A landscape with many valleys, sampled at points; each row gives a point and its height.
From any point a ball rolls to the lowest of the 2 points nearest to it. It stops when none of these is lower. Distance is the straight distance between rows; heights are no part of it.
fili: [ 13 -34  51  21 -13  25 -30   4 -13  23  10  58 -19 -15   7 -27  47  18
  11 -30 -37 -51 -45  -4  36  13  27  26  15  45  14  26  44]  h=4.47
Fozem: [ 10  11 -25   8 -57 -36  51  -4  30  -8  20 -18  26 -21  18  -6 -12  -9
 -28  54   1   7  36   2  24  56 -29 -39   1  27  44 -17 -53]  h=3.53
tum: [ -3 -31 -20  91  61 -37 -18 -19  -3  -2 -20  -8 -24  -6  -5  45  13 -23
  11 -40  -5   3 -74  19 -56  22  -5  25 -11 -28 -29  32  74]  h=2.65
vupe: [ -3  23  11 -32  22  35 -31  -2   6  -1  18 -18  17  25 -23  -7   0  -4
  25 -35   6 -29   6  19  32  14  11  10  13 -17  26  19   4]  h=5.72
merup: [-21 -35 -34 -20  32 -18 -31  10  -8  -8 -63 -22  13  35 -38  18 -22 -21
  28 -39  40  22 -10   9 -20 -37  -4   9 -27 -34 -63  21  30]  h=8.11
fofis: [ 27 -27  43  10 -29  32 -34   8 -31  23 -13  37 -39  26  -6 -15  26  11
  13 -33 -25 -62 -27  -2  37  -4  26   4  10  36  24  34  35]  h=4.90
fegen: [-16  -9  16  43  56 -17  -4  -6  28 -19  44   9  15 -47  27   3  41   3
  -1 -21  -5  41 -62  15 -62  40  -3  25  13 -19  -1  13  41]  h=3.63
vana: [ -5 -19  31 -19   5  31   7  -9 -42  10  -6  53 -26  39  -8 -28   5  41
  12  -6 -26   0 -32 -52  -3 -66   0  33  17  13 -24  11  56]  h=8.49
kirud: [-47 -24 -15  11  15  -2 -64  40   4  19   7 -37   5 -27  41   6  -3 -65
  25 -27  26 -41  -5  51  -2  17   8  31 -24 -22 -30  25 -21]  h=5.54
Dar: [ 13  -7 -27  -8   1 -30   5   1   1  -9 -48 -49  24  27 -39  31 -43 -13
   8  -6  42  -1  29   8   4 -14 -14 -38 -22 -10 -11 -28 -22]  h=3.85
gol: [ 26 -15   8  59  32  -2  38 -37 -36  -2 -22  62 -58  17 -43  31  30  46
 -21  -1 -67   5 -73 -25 -15  -9  17   8  33 -10  -6  23  79]  h=7.76
kal: [  1  39  20 -14   5  14  32 -26 -28   1  28  14  -5  -2   9   8  15  24
 -16  23 -19  12  -1 -14  -6  -2   0   0  19  -2  25 -20 -20]  h=1.44
kedem: [ -5 -31   7 -12  -3 -29  26  -1  12 -28 -10  63  25 -21 -21 -20   6  21
   8  -5  26  60   0 -55 -39 -25  -3 -18   3  22 -34 -16  62]  h=7.56
Namog: [-22 -19 -39  56   6 -25  10  20  22   8  23 -51  17 -56  61  16  11 -50
 -18   8 -10 -16  -7  40 -23  63  -1   8  -6  -7  -3   8 -31]  h=6.42
Kon: [-18 -26 -30  15  55 -28 -12  -2  10 -19 -22 -31  19   7  -6  16  -7 -21
  22 -37  48  44 -33  13 -66  -9 -14  12 -21 -41 -42  14  41]  h=7.86
belo: [ 13  32 -18   6  53  23  46 -37 -52  11 -16  -2 -56  52 -44  30 -14  33
  -9   2 -40   3 -25 -18 -23 -38  -1  -3  21 -36  -5   8  34]  h=7.47
fefut: [ 27 -22  -2  90  26 -26  -4  -8  -3   9 -12   6 -19 -23 -11  41  20 -15
  -3 -22 -37 -52 -50  19  -5  49  12  -9   5   2  15   7  38]  h=3.99
nuzo: [ -7 -54   1 -36 -69  -5 -71  53  14  15 -49 -17  19  -4   8 -18 -16 -25
   9 -12  28 -19  33  30  40 -19  35  -5 -38  36 -30   5 -34]  h=6.79
toge: [-10 -53  -2  41 -15  -1 -69  40 -19  28 -27  11 -14 -10   6   8 -21 -54
  36 -42   8 -74  -3  12  26  -4  19  10 -31  28 -17  16  27]  h=4.80
zabe: [ 62 -45  27 -32 -86 -12 -14  18  20  -9 -20  47   8  -4   0 -40   8  21
 -11   0  16  27  25 -22   8 -11  10 -27 -14  72  11   3   7]  h=6.99
Dos: [ 15 -20   6  22  -3  36 -14   0 -63  36 -42  20 -78  78 -29  21 -14   8
  18 -28 -30 -68 -26 -14  24 -48  10   5   4  -4  -5  40  49]  h=8.39
leze: [ 58 -32  37  20 -71   9 -22  23 -48  17 -48   6 -56  44  27   4  11  -4
 -19   2 -14 -42   7  -9   3 -20  10 -16 -22  34  20   4 -24]  h=4.85
baf: [-26  12   3  -1  32  21 -23 -18 -60  34   1   3 -38   3  18  37  14 -17
  -2  -6 -24 -18 -24  32 -14 -13  20  41  10 -41 -23  25 -10]  h=7.96
Sudo: [ 18  12   2   4  12   3  72 -24 -51  19 -10  18 -60  45 -11   7 -29  44
 -13  48 -31  36  -2 -65 -44 -87 -12  -8   7   0 -17 -32  24]  h=3.57
Seg: [ -5  26 -19  32  35  13 -15  10  34  -6  50 -72  12 -10  14  10  -6 -23
   8 -25  -3 -36 -10  52   4  72 -15   2  11 -28  48  16 -22]  h=3.92
talov: [  0  -2  15  -3   6  46 -14 -10 -75  38 -17  32 -81  67 -13  10   3  24
  10 -10 -38 -48 -35  -7  11 -54  13  30  17 -15 -11  42  33]  h=8.27
fime: [ 60 -17  46  55 -36  -2  21   3  -8  10   4  23 -37  17  -4   0  26  23
  -8   5 -31 -69 -27 -19  27  23  20 -32  14  55  63  -7  17]  h=5.63
Kub: [-22  47  11 -31 -47   0  27 -27  25 -14  35 -10  35   5  30 -26 -18  19
  -5  69  16  20  51 -15  39  -3 -29  -3  -4  11  31 -42 -68]  h=3.26
zem: [-30   5 -13 -46  28 -10  14  -4  -8  -2 -59 -19  13  38 -24  -4 -29  20
   4  19  32  38   9 -21 -18 -90  -7   8 -12 -38 -70 -27 -12]  h=5.18
pef: [-21 -53  -5  86  10 -18 -75  26 -15  26 -38  27 -35 -26  10  23   7 -64
  28 -45  -7 -73 -40  22  15  16  13  32 -28   6 -36  38  59]  h=4.17
zuso: [-38   7   3 -27  -3 -27  18  -7  49 -36  33   6  57 -27  16 -28 -10  -1
  20  19  56  58  26 -24 -27  -5 -12   1  -8   7 -18 -36  -2]  h=7.44
det: [  0  86  -1 -18  14   7  51 -52  15 -28  46  -4   3   9 -21  -1 -14  37
  -4  43   8  26  39 -28  12  13 -37 -24  12 -11  53 -42 -32]  h=0.92
kezur: [ 56 -27  33  12 -80  12  -9  28 -18  11 -19  -2 -34  27  31  -5  10  -5
 -21   7 -14 -47  18  -6  28   8  10 -31  -9  44  47   4 -35]  h=4.48
Nida: [ -1   6 -40  -6 -58 -22  28  11  64 -12  28 -30  49 -13   9 -18 -20 -15
 -13  39   4   8  56  18  47  66 -27 -22   1  23  36   1 -51]  h=4.38
likis: [ 39 -17  34 -49 -50   2   4  11  -1 -12 -26  29  -4  47 -16 -39 -18  48
   9  16  28  27  29 -53  -3 -69 -11 -15 -10  38  -3 -23   0]  h=8.95
runin: [ -4  -5  47  10  13   7  11  -9   3  -6  54  55   8 -43  12 -21  48  29
  -3  -3 -35   2 -43 -23  -5  18  12  20  31  26  12  -8  29]  h=3.47
merep: [ 37 -21   9  11 -78   1  -3  25  -5   7 -15 -28  -9  29  17   3 -26 -17
  -8  15   5 -47  38   1  42  13   0 -42 -16  39  46 -15 -50]  h=3.89
tukid: [ 18 -28  13  38 -27   5 -20  22 -21  24 -26  24 -17 -37  28   6  47 -28
 -35 -13 -45 -37 -23  27  22  42  26   1   5  16  10  26  -2]  h=7.33
soso: [ -6 -15  -7 -34 -75  26 -34  47  38  12  10 -32  24   2  22 -27 -16 -17
  -1   5  -6 -38  52  30  77  36  18  -1  -5  32  27  18 -56]  h=5.19
pedid: [-28  -7   3 -38   6   3 -22   1 -14   6 -16  -1  28   0   9  -2  -2  -5
   8  -9  24   8   2   7  -6 -31   8  24  -7 -11 -36   0  -8]  h=4.21
Fuvas: [-21 -15   0 -33  -5  -2 -21   6 -37  19 -55 -21  -1  38  -2  12 -22   1
  10   8  28 -12   7   1  -1 -74   4  11 -17 -20 -56 -15 -30]  h=4.77
nakod: [-10  33 -11  12  57  -4   3 -19  18 -17  32 -43  18 -11  11  18  -2  -9
   4 -13  15  30 -20  26 -48  26 -21  12   3 -36   9  -5  -1]  h=7.34
vamiv: [ 10  80 -20 -22  35   8  46 -51 -17 -15  -1 -26 -16  22 -30  24 -18  30
 -22  27   2  29  27  -5  -7  -2 -23 -23   4 -32  24 -35 -39]  h=2.18
Dibib: [ 37  48  20 -57 -10  14  40  -5  19 -32   9  43 -14  36 -52 -37 -16  62
   6  31  19  47  48 -70  13 -51 -31 -43  15   6  28 -30  17]  h=6.93
Nopi: [-20 -32   2   6  10   0 -35   9 -19  22   0  -1  10 -11  18   6  -3 -34
  26 -25  11 -39 -14  14   2  -7   8  28 -11   2 -23  10   9]  h=4.82
futu: [ 43 -20   6  28  -7  -5  13  -9 -32  15 -28   3 -21  31 -24  22 -12   3
   2 -10  -7 -39  -6 -23   5 -14   2 -25  -2  27  20 -10  20]  h=4.88
Sug: [ 15  42   7 -54  15  21  32 -18   8 -24  -2  14   7  42 -46 -22 -28  48
  13  19  19  28  35 -52  10 -59 -23 -19   9  -7   8 -31  12]  h=6.66
tege: [-39  22 -28 -30  60  22  35 -19 -30   2 -23   5 -27  43 -23  -8 -26  28
  -3  22 -19  57 -15 -39 -39 -89 -13  25   4 -63 -66  -5  39]  h=7.75
zoto: [-10 -36 -22  11  17  12 -14   0 -57  27 -55   2 -47  63 -33  26 -36  -8
  24 -25  -7 -37 -20 -10   1 -62  -5  17 -12 -21 -44  22  43]  h=8.45
Sozif: [-34 -29  -2 -10  19  17   2 -14 -52  20 -27  44 -26  22  -2  -5   0  14
   9  -7 -20  22 -44 -30 -29 -68   3  48   6 -19 -69  27  52]  h=8.36
netid: [-25   7 -28  40   6 -17  28   6  42   0  63 -42  34 -49  59   1   9 -23
 -15  18 -14   1  -5  28 -18  66 -15  16  12  -5  19   1 -37]  h=6.00
repi: [ 11  21   5  18  -1 -17  46 -29 -31   4  15   8 -12 -26  16  30  14   9
 -36  37 -21  19  -3  -6 -26  13   1 -15  11   4  18 -27 -29]  h=2.12
luf: [ 17  27  30 -45 -30  26   6 -11  -4 -10  10  22  11  13  -3 -20  16  27
  -9  10  -1   8  19 -17  25  -4   1  -8  15  13  36  -8 -16]  h=2.48
vulob: [-21 -20  10 -32 -10 -25   9   3  29 -24  15  32  53 -29   4 -29  -3   4
  20  -1  45  53  13 -32 -25 -19   4   0  -5  25 -31 -21  25]  h=7.67
mozon: [  9  18 -16  30  -8 -10  25 -21 -41  17  -3 -38 -21  -1  13  45 -10 -16
 -27  22 -17 -24   6  16  -7  17   3 -19  -4  -3  20 -22 -48]  h=2.85
Kalon: [  9 -44  24  25 -44 -16   5  10   7  13  16  20  25 -32  43 -23   8 -10
   7   6   0 -27  -5 -23   5   0  12   5  -5  64   5 -17   4]  h=1.87
Kibi: [-33   9 -14 -39  20 -18  -9   4  27 -34  -5 -14  50 -32  18 -11  27 -15
 -13  -6  44  79   0  24 -41  15  -2  11  -6 -39 -33   4 -12]  h=8.31
Mufev: [  8  37 -10  12  42 -13  87 -39 -15   2  22  12 -41  20 -34  14 -41  43
   0  40 -14  37  10 -69 -47 -57 -29 -23  10   2  -2 -52  24]  h=3.22
rutuk: [-25  22  10  -5 -28   4  20 -17  -5  15  37 -28  26   1  44  -2 -18  -3
   1  52   6 -15  24  -6  16  -6 -10  12  -5  12  15 -42 -66]  h=3.43
Sopum: [ 18 -26  50 -53 -56  23 -23   8 -25   4 -25  36  -5  29  19 -46   7  37
   2   6   9  13  10 -31   2 -60   6  12  -7  38 -16  -5 -10]  h=8.78
moso: [ 13 -37 -21  36  -5 -16 -26  34  50   0  15 -27  40 -29   2  -1 -12 -40
  18 -35   5 -38   6  25  16  51   9  -7 -10  28  18  12  17]  h=8.16
Betod: [ 27   4  29 -69 -40  47 -46  17  -5   3 -24   3  -5  58 -30 -28  -6  27
  13 -15  11 -19  27   5  53 -34  26  -8   0  15  18  17 -11]  h=5.78
dokug: [-16  59   4 -55   1 -10  31 -15  36 -51  10  35  21 -15 -22 -21 -14  35
  -3  48  46  84  57 -43  -5 -30 -33 -34   0 -26 -11 -44 -18]  h=4.50
fir: [ 59 -13  20 -64 -84  -1 -14  15  39 -14  -9  38  17  12 -30 -40   2  24
 -14  11  23  42  42 -11  30  -9  10 -34  -6  60  27   1  -7]  h=6.67
Kevad: [ -5 -69   1  16 -47 -21 -33  31  13  20 -26  21  30 -47  41 -28  13 -37
  10 -18  10 -24   1   1  10   8  26  13 -29  61 -27   9  13]  h=2.83
Tal: [-32  59   2 -19  47 -11  48 -24  23 -40  40  24   1 -28 -13  -2 -12  30
   5  28  27  83  31 -53 -50 -24 -33 -24  13 -35 -19 -43  17]  h=3.90
Fasi: [ -8  14  15 -60   9  46 -55   7 -13  11 -14  -4   2  41 -29 -13  -6   5
  27 -32  15 -32  12  21  44 -26  16  18   2 -23  -1  24  -4]  h=5.10
zov: [-11   0 -18  33  23  -1 -19   1 -45  27  -7 -17 -32 -27  27  47  24 -41
 -24  -7 -28 -23 -25  52 -15  33  20  12  -4 -33  -9  24 -21]  h=7.72
fen: [ 15  39  -8 -54 -13 -12  24 -16  43 -42   8  16  42  -7 -46 -14 -16  20
  -3  25  39  61  49 -16  15  13 -28 -39   3  -4  22 -23 -13]  h=5.12
ripuz: [ 10 -12 -17  38 -11  -1 -18  18 -42  22 -35  -6 -35 -27  24  38  27 -47
 -42 -10 -38 -41 -15  41  12  45  24  -8  -4 -13   7  25 -24]  h=7.53
vizek: [-24  32 -25   9  19 -13   5 -22 -19   7  -3 -72   1   5  11  42 -31 -22
  -8  19  12 -15  17  28  -9   6  -5  -6 -20 -29  -4 -32 -67]  h=3.62
Zus: [ 42  -3  -6  42   4 -18  24   6  47 -15  25  -1  24 -34 -24   4  24  -6
 -17 -13 -21 -21 -14  22  25  86   0 -32  25  18  58  10  13]  h=6.26
dema: [-40  26  -8 -30  58  16   6 -24 -24 -10  -6   3  -4  16  -7   2   0  17
   1   5   3  62 -13  -7 -47 -50  -7  35   6 -62 -53  -1  14]  h=7.90
damim: [-30 -42 -17 -35 -51 -24 -40  38  42   1 -23 -36  56 -18  18 -22 -13 -33
  12   1  40   3  33  27  25   0  26   3 -30  22 -34  -1 -44]  h=7.28
ligag: [-26  71 -13 -25  71   9  45 -35  17 -33  20  -4  -1  13 -27  -6 -28  44
  10  30  18  69  30 -47 -35 -49 -31  -8   6 -48 -18 -48   6]  h=3.41
Sakos: [  9  30  10 -20   9  19  46 -27 -58  16 -13  12 -47  41   2  14  -7  41
 -24  47 -24  33   3 -36 -32 -74   0   6   5 -16 -17 -24 -12]  h=3.84
zama: [-26  19  -4  11  13 -35  40 -13  46 -34  59   2  45 -52  19  -8   1  -5
   4  22  31  57   5 -17 -47  32 -27 -13   5  -3   2 -29   2]  h=7.14
vefo: [-28 -26   2  23  34 -17 -22   1  15  -5  17  10  25 -51  41  -5  40 -25
   3 -29  10  30 -51  26 -54  32   6  41  -4 -14 -31  24  29]  h=3.74
toli: [ 24  19   8  23  41  20  38 -35 -42   5  -2  31 -59  45 -53  21  21  45
 -14  -8 -59 -12 -52 -17  -3  -8  19  -4  41 -22  18  25  56]  h=7.63
zak: [  1  44 -18  11  73  18  21 -40 -35  10  10 -28 -34  34 -35  39 -15  15
   5 -13 -23   0 -26   8 -31 -12  -3  11  15 -47  -2   4  15]  h=7.30
zinu: [ -1  50  -1 -50  30  35  18 -27 -12   3 -21 -17  -8  64 -35 -10 -32  42
  14  20   6   3  28 -27  15 -72 -13   4   2 -30  -6 -30 -15]  h=6.32
siv: [ 53 -61  39   3 -78  -1 -37  25   8   8 -34  55  -4 -14  20 -47  33   7
  -6 -23 -15  -6  -8 -13  21   6  28  -4 -15  83  10  21  27]  h=7.31
dag: [ -3  60  29 -19  10  11  54 -34 -18 -18  51  44 -27  -4   4  -4   8  54
 -16  48 -13  51  20 -59 -18 -31 -13 -14  24  -4  16 -43  -1]  h=2.33
mazuv: [ 34  -8  44 -32 -41  48 -38  17 -25  17 -13  22 -33  54 -21 -30  19  22
  15 -37  -7 -56  -2  -3  49  -5  34  -9   4  32  35  33  16]  h=5.33
dav: [-29 -36  -6  63   4   6 -57  57  -5  40  -5  18 -35 -67  54   3  34 -68
  -3 -25 -40 -77 -23  54  22  49  20  35 -12   4 -18  47   0]  h=5.51
sunim: [ 16 -46  29  12 -66  32 -62  58  -9  37 -22  22 -35 -18  40 -32  16 -30
  -1 -25 -28 -76   6  22  55  23  34   3 -16  52  16  36 -10]  h=6.64
ziz: [-17 -10  16  18 -25  -9  22  -8   4  13  43  -8  30 -26  46 -11  -4  -9
   7  29   3 -22   7 -16   1   4  -4  13   0  42  10 -32 -27]  h=2.68
pufi: [ -4  12  10 -55 -26   1  -2  -3  -4 -12 -22   0  32   7   2 -11  -2  14
  -9  24  23  29  32  -7  15 -27  -5  -2  -3  -2 -10 -22 -37]  h=3.48
loru: [ -1 -14  -9 -26 -23   4  -7  22  41 -10  17  12  48 -56  22 -32  37 -15
 -23 -14 -12  26   5  28  17  61  14   6  11  16   9  30 -11]  h=3.86
lol: [  2 -50 -23  77   1 -26 -29  40  30  12  -1 -30  22 -42  25  10  -8 -62
  13 -30  -2 -58  -5  19   9  48   9  -2 -23  23   4   8  17]  h=8.44
fabo: [-62  14 -13 -25  28 -16 -35   5  26  -9  -3 -65  39  -2  31   5 -11 -21
  21   8  55  17   1  43 -24 -19  -7  33 -22 -50 -48 -17 -53]  h=5.28
sanol: [ 29 -11   8  -9  -3 -26  48  -1   5 -28 -10  65  -4  -4 -45 -13  -1  33
  -4   8  12  52   6 -67 -28 -28 -21 -42  11  20  -7 -16  60]  h=7.42
suv: [-15 -41 -15  76  38 -26 -49   8  -5  17 -17  -3 -16 -18  12  35  11 -51
  22 -45   2 -36 -52  36 -24  23   4  30 -18 -18 -30  35  50]  h=3.46
Pelar: [-26   5 -17 -26 -44  17 -30  33  39   7  15 -59  36   3  15 -13 -32 -26
  10  10   5 -40  53  36  67  34   3  -1  -8   1  20   4 -69]  h=4.08
bupep: [-10   0  26  21  42  -7  20 -17  16 -22  51  36  17 -31  -5   0  24  23
  11  -5 -15  28 -40 -25 -32  15  -6  12  24   1  -1 -14  42]  h=2.90
rolu: [-18   8 -22  13 -14  19 -11  35  44   5  52 -54  27 -13  25  -9 -10 -31
   6  -6 -14 -51  28  35  44  69   0   6  11   0  42  20 -38]  h=1.86
nani: [-54  -4 -16  -4  47 -11 -52  13  -1   7   5 -59   9   2  29  17 -13 -38
  34 -20  47  -3 -16  48 -34 -18  -7  37 -25 -52 -43  10 -19]  h=5.84
Rumid: [ 15   6 -24 -33 -33 -24   1   8  68 -24  20 -11  61 -16 -26 -16 -19 -10
  -3   8  29  36  46  11  26  43 -13 -29  -4  20  26  -2 -15]  h=5.43
vam: [ 31 -50   8  41 -56   4 -26  50  21  22 -22  19  -7 -47  33 -23  33 -28
 -20 -16 -39 -56  -1  21  49  55  31  -5  -5  52  19  29   0]  h=7.03
duzog: [ 17 -24   2  62  50 -22  -5 -22  -2 -14 -17  26 -12 -18 -23  29  36   1
  -8 -34 -27   5 -69  13 -27  34   7  13  14 -19 -11  28  64]  h=3.35
kiba: [ 16  10 -36 -20  37 -17  -4  -2  14 -20 -31 -41  26  30 -54  25 -29 -10
  11 -32  38  24  15  17 -15   3 -17 -25  -9 -35  -4  -5   5]  h=4.42
koze: [-23  43  -1   5   3  12  28 -16  25  -2  73 -19  26 -37  39 -14  21   4
 -16  29 -29  -5   1  16  13  54 -12  15  27  -7  44  -6 -40]  h=5.39
divi: [ 39 -53  -1  43 -47  -9 -47  44  -2  16 -48   0  -8  -5  -7   7 -16 -42
   9 -31  -1 -62  17   5  42  17  28 -31 -32  47  18  10  18]  h=5.37
fota: [ 23   5 -12  17 -30 -41  59 -17   3 -11   5  11   9 -37   9   9   3  -3
 -39  43   7  26  15  -9 -18  35 -21 -45   3  22  26 -27 -26]  h=2.77
Ropi: [ -3  28  -7  38  73  -5   8 -36 -13   5  36 -28 -24  -6  -1  41   7   2
  -3 -13 -23  12 -45  34 -53  24   2  19  14 -38   3  11  12]  h=7.04
Sis: [ 39 -39  12  69  -4 -21  -2  -7 -27  11 -40  37 -25  -6 -11  30  20  -1
  -5 -11 -31 -38 -41 -16   0   6  14  -6  -5  30   3   4  50]  h=4.49
siban: [-14 -46 -28   3  15 -10 -48  20 -29  11 -64 -13 -11  41 -38  25 -36 -32
  35 -46  26 -28  -8  10   9 -40   0   6 -30 -19 -52  24  32]  h=8.28
fezig: [-26 -45 -30  32 -13   8 -52  74  24  26  -4  -8   1 -66  52 -19  26 -67
  -5 -33 -21 -54   5  52  35  57  20  27 -15   5 -21  54 -16]  h=4.87
kiz: [-37  27 -11 -39  40 -10   3 -12  11 -33 -11  -2  27  -8  -4  -3  11  11
  -2   2  40  80   5  -5 -48 -25  -8   4  -3 -51 -46 -12   3]  h=8.09
Vafek: [ -9  83 -26 -28  58   5  52 -47   2 -26  -9 -21 -11  21 -31  16 -30  39
 -16  36  16  59  32 -20 -30 -40 -31 -16  -4 -55 -15 -49 -29]  h=2.91
Sor: [ 14 -38  20 -46 -56  18 -61  32  -6  15 -35   7   5  14   4 -25  -4  -9
   9 -22  13 -22  21  14  40 -21  27   1 -18  35 -10  16 -17]  h=6.39
Mor: [  7  44  12  27  63  12  15 -33   5 -14  53 -12 -15 -11 -23  24  34  22
 -11 -19 -34   1 -47  27 -21  52   3   4  37 -33  43  12  18]  h=6.70
Sufuf: [  7  78   6   0  38   0  79 -46 -15 -17  50  22 -48   1 -31  11 -15  57
 -11  50 -19  53  17 -61 -28 -30 -26 -30  22 -10  20 -51   7]  h=2.81
rud: [ 14   6  -3  34  14 -33  32  -5  62 -31  60  -4  39 -51  -2  -6  10   0
  -5   2   4  18 -13   4 -18  70 -27 -19  23  12  40  -8  12]  h=6.76
naz: [  0 -33 -15  18  11 -17 -18  27  52 -16  11  -2  43 -66  33 -17  42 -31
 -14 -29   3  23 -25  37 -20  68   8  13   1  -1  -4  32  16]  h=2.64
Tutev: [ 46  20 -17  11 -17 -19  29  -6  19 -17  -2 -15   7  -6 -34  14  -1  -8
 -24  -4  -5 -12  15  16  25  65  -8 -56  15  13  63  -1 -13]  h=5.76
Zomab: [-63  -7 -17 -17  55  -3 -13 -12 -28   7 -20 -10  -5  17  10   7  -6  -7
  22  -6  25  29 -32   8 -54 -67  -2  54 -13 -57 -80  11  16]  h=8.08
gura: [-12 -30 -31  -1 -14 -24 -18  30  39  -7   0 -38  54 -27  17  -1 -12 -45
   8 -11  30  -2  16  28   5  33   4  -4 -18   5  -9   2 -22]  h=7.74
kogos: [ -5  42 -20 -46  29   3 -22 -11  44 -31  -8 -53  47  18 -38   4 -25   2
  10 -10  40  31  31  28  11   8 -15  -9  -8 -41   3  -4 -33]  h=5.17
bodiv: [ -8  20 -33 -16  52  32  55 -27 -47  21 -26   3 -64  68 -41   5 -31  34
 -15  20 -55  28 -31 -31 -20 -80 -13  17  16 -52 -32  16  52]  h=7.61
desol: [  2 -18  42 -20 -12  23   0  -8 -29   9  16  52  -6  13  10 -33   6  37
  18  -3  -9  -8 -15 -48  -4 -51   6  29  11  38  -8 -11  30]  h=8.60
vaf: [-25  20  12 -15  33  40 -12 -23 -73  45  -3  18 -60  39  -4  23   4   8
  10  -1 -35 -20 -24   8  -5 -54  14  50  19 -33 -32  31  11]  h=8.13
Kirab: [ -9 -20   7 -12 -62  41 -48  62   8  30   6 -15 -17  -4  30 -26  -4 -29
  -2 -12 -17 -75  38  31  74  30  30   0  -4  28  30  26 -49]  h=6.05
ket: [  9 -21 -11  -1 -49 -21 -12  22   1   3 -33 -47  20  20  -5  17 -42 -23
   9   9  28 -30  43  13  32  -5   1 -32 -28  21   4 -26 -56]  h=2.96
vuva: [ 74 -11   8  33 -30 -14  25  -2  -4  -4 -20  13 -20  10 -28  16   8  11
 -15  -4 -12 -38  -4  -9  18  31   0 -50   8  40  53  -8  12]  h=5.26
fiviv: [  3  25 -14  52  30   9   1  -1  12   7  42 -50 -16 -16   3  27   5 -22
  -8 -17 -29 -55 -20  44   8  78   6 -13  19 -19  49  13 -17]  h=4.76
gepet: [-16  53  -6 -43  49  25  -8 -23   7 -15  -1 -40  23  39 -26   4 -24  17
  19   1  21   9  21   7   9 -35 -15  15  -3 -49  -5 -17 -24]  h=5.85
zugob: [ 13  15  14   3  27  20  -5 -14  -5   0  19  12  -4   2 -22   8  33   9
  -4 -30 -25 -20 -28  17  15  38  13   1  27  -7  32  20  22]  h=6.31
giv: [-12  27   3 -28 -21   4  26   0  27 -18  42  14  34 -46  27 -20  34  -1
 -37  24 -15  36  18  13  11  54 -11  -2  27  -2  26   4 -33]  h=4.74
Veko: [-47  28 -20  -9   8   3 -15   1  19  -4  17 -75  36  -5  38  10 -22 -25
   7  20  26  -8  25  43   6  14 -14  17 -15 -39  -8 -14 -77]  h=4.51
Doru: [-18  26 -29  17  71 -25   8 -20  11 -19  10 -58   8   5   3  29 -16  -3
   8 -10  41  55 -22  18 -78   4 -26   7 -14 -51 -19 -12   2]  h=7.59
Mer: [ 53   6  24 -36 -32 -11  32   5  20 -29   8  63  -4   9 -52 -30   2  46
  -2  10  17  48  24 -61   4 -18 -21 -46  17  37  31 -11  36]  h=7.22
kidi: [-18 -62 -29  13 -46  -5 -37  61  48  22  -9  -9  34 -68  51 -35  15 -50
   2 -23  -5 -26  18  29  29  46  29  24 -25  46 -29  34 -13]  h=3.91
tikam: [ -4  74  12 -33 -44   3  43 -34  17 -28  41  11   5   2  10 -20   0  37
 -23  66   2  33  50 -21  32  17 -41 -26   9   1  58 -34 -63]  h=2.27
Dapo: [  3 -12  50  22  16  16   4 -17 -19   3  33  65 -29 -15  -5  -9  53  43
   1 -12 -50 -26 -66 -22   9   7  22  29  33  21  12  13  49]  h=3.95
bon: [-10  31  14 -16 -15  -5  50 -27 -40   4  -7   3 -23  13  22  13  -8  26
 -24  61   8  42  21 -33 -35 -62  -7  -3  -3  -5 -19 -51 -43]  h=4.16
Kelif: [ 43 -13 -14 -49 -74 -16  -6  15  62 -13   4  13  40 -11 -28 -23 -10  -2
 -11  11  21  40  52   9  44  26   7 -36  -4  50  32   7 -15]  h=6.12
Geti: [-48 -30 -21   5  41   1 -18 -19 -42  17 -25  22 -27  24   0  15  -6 -12
  23 -21  -1   9 -50  -1 -39 -55  -3  58  -7 -37 -77  38  53]  h=8.25

Call two points neighbours if one is among the 2 nearest of the other. Go from one point of each pair to the other, from neighbour to neighbour, staying as low as possible. Name the highest point that can't be avoided.
naz, bupep | vefo
Fasi, naz | Betod
Kalon, kal | Rumid
det, Kalon | rutuk

Where does a ball stop that starts at each point below?
tege | Fasi
zabe | kal
dokug | det
Kon | Fasi
moso | Fasi
vaf | rolu
Namog | naz
Sakos | kal
sunim | rolu
fofis | bupep
Dibib | ket
toli | Fasi
nani | kal
vuva | tum
vulob | tum
Kibi | tum
